A landscape with many valleys, sampled at points; each row gives a point and its height.
From any point a ball rolls to the lowest of the 4 points nearest to it. It stops when none of these is lower. Distance is the straight distance between rows; heights are no part of it.
Duk height 77.3: [-81, 10, -41, -10, 22, -28, -46, -41]
vid height 23.7: [15, -1, 33, 17, 6, 44, 21, -40]
semad height 50.7: [2, -31, 16, 6, -45, -54, -16, 33]
dif height 33.6: [34, -8, 17, -9, 26, 34, 50, 5]
rofim height 44.1: [-6, -1, -20, 7, -2, -36, -40, 24]
sasuz height 12.8: [-14, -12, -1, 14, -39, -43, -46, 17]
ruk height 20.4: [38, -17, 36, 15, 33, 35, -11, -41]
nar height 43.8: [-14, 22, -44, -21, -17, 26, -51, -2]
Doga height 63.5: [-73, 29, -27, 8, 47, -44, 8, -20]
gifit height 35.2: [-37, 41, -6, 16, 32, -22, 33, -3]
tel height 44.0: [3, 17, -45, -35, -32, 45, -23, 22]
sisi height 52.3: [-5, 9, -38, -26, -50, 34, -40, 7]
fasi height 37.3: [35, -19, 9, -10, 29, 6, 47, 37]
fero height 22.1: [5, 11, 31, 32, 26, 35, -13, -60]
rab height 51.0: [-51, 27, -43, -5, 44, -29, -37, -13]
Tosef height 28.5: [-21, 30, 8, 19, 11, -9, 39, 11]
Repiz height 26.5: [2, 31, 11, 18, 35, 44, 30, -36]
fuvu height 46.4: [-20, 20, -19, 15, 24, -40, -14, 20]
sul height 34.8: [32, -37, 19, -19, -6, -10, 43, 34]
dalu height 11.2: [-12, 12, 28, 22, -37, -1, 42, -7]
biner height 28.6: [-19, 19, 11, 27, -6, -35, 23, 17]
Kuf height 37.1: [-40, 26, -48, -22, -15, 8, -46, -28]
Gud height 27.0: [4, -14, 30, 12, -39, -22, 37, 19]
Zalog height 34.1: [31, -47, 44, -33, -46, 5, 54, -7]
Tefe height 33.5: [-42, 27, -41, -3, 15, -23, -56, -19]
Nugas height 25.7: [-12, 23, 32, 36, 11, 36, -11, -72]
Ravas height 39.1: [16, 0, -52, -37, -20, 57, -37, 26]
Tov height 38.7: [18, -23, 28, -2, -16, -18, 37, 30]
ziloz height 26.2: [28, -44, 46, -2, -27, 31, 18, -33]
Nusi height 45.2: [8, -1, -10, 12, 18, -33, -14, 36]
kar height 43.4: [19, -39, 25, -11, -37, -23, 40, 19]
Mazov height 35.3: [47, -58, 27, -63, -25, -21, 53, 13]
deg height 34.3: [-15, 38, -4, 16, 40, 0, 46, -1]
fif height 36.1: [-22, 10, -15, 15, -13, -40, -36, 10]
muru height 32.9: [21, -5, -36, -10, 20, 8, -51, 31]
Kori height 40.9: [-39, 22, -8, 12, 11, -45, -12, 8]
tekos height 50.9: [-14, 21, -36, -25, -63, 25, -44, -3]
pami height 17.9: [-8, 23, 29, 20, -17, 31, 33, -35]
vevul height 13.6: [-42, 18, -29, 2, -7, -32, -52, -16]
ruv height 41.5: [-9, 23, -48, -11, 23, 13, -57, -2]
Nep height 29.3: [42, -41, 43, 11, 21, 29, -5, -49]
rariv height 33.1: [-29, 13, -29, -3, -30, -7, -61, -14]
Niki height 34.7: [14, 8, 17, 10, 11, 32, 48, 5]
Sus height 19.7: [9, -23, -9, 0, -29, -26, -50, 24]
kof height 78.6: [37, -41, -4, -10, 13, -32, -10, 49]
Vaz height 13.0: [35, -11, 26, 20, 55, 54, -6, -36]
mab height 45.4: [8, 13, -15, 14, 39, -29, 4, 40]
bero height 21.2: [-33, 34, 15, 24, -12, -25, 42, 0]
zus height 28.8: [19, -13, 38, 7, -12, 36, 33, -13]
Vuvu height 51.2: [-16, 20, -33, 10, 52, -29, -21, 14]
venad height 41.0: [27, -52, 42, -26, -55, -12, 52, -1]
tovut height 16.1: [-16, 20, 38, 24, -33, 26, 30, -34]
laf height 65.8: [19, -45, 11, -5, -37, -52, -16, 41]
Leza height 78.2: [45, -59, 8, -29, -3, -47, 0, 47]
suvol height 33.7: [41, -25, -32, -34, -20, 35, -52, 29]
Guvuv height 35.4: [27, -6, -43, -25, 11, 40, -46, 28]
Sosof height 20.3: [22, -19, -24, -17, -10, 7, -52, 19]
gozag height 38.8: [25, -2, -28, -1, 44, -15, -36, 37]
Lasek height 23.3: [-10, 29, 19, 18, 18, 38, 34, -37]
lovu height 20.5: [-32, 39, 22, 23, -17, 19, 40, -41]
Zupo height 29.2: [-30, 41, 10, 19, 18, 21, 44, -32]
Rinan height 19.9: [6, -15, 50, 20, -43, 31, 7, -51]
legat height 28.7: [49, -48, 25, -42, 10, 20, 55, 3]
nesis height 20.2: [30, -35, 35, -17, -24, 28, 43, -8]
lusol height 43.7: [-45, 40, -25, 8, 60, -35, 15, 4]
Kido height 36.7: [8, 3, 18, 14, -7, -1, 45, 23]
Momib height 58.4: [-13, 27, -45, -1, 66, -20, -37, 15]

Call two points neighbours if one is among the 4 nearest of the other. Go from one point of each pair to the other, from neighbour to neighbour, staying as low as possible. Name the highest point that can't be avoided.
sasuz / Vaz: Kori
vevul / sasuz: fif
dalu / Vaz: vid
dalu / nesis: ziloz

For each start below, name the point where the ball stops.
sisi: sasuz
Tov: dalu
Leza: nesis
ruv: sasuz
tel: sasuz
Nusi: sasuz
fasi: nesis

Two balls start at each pair of points below. Name the first point that both come to, or write never.
kar / biner: dalu
lusol / lovu: dalu
ziloz / vid: tovut
Lasek / Zupo: tovut
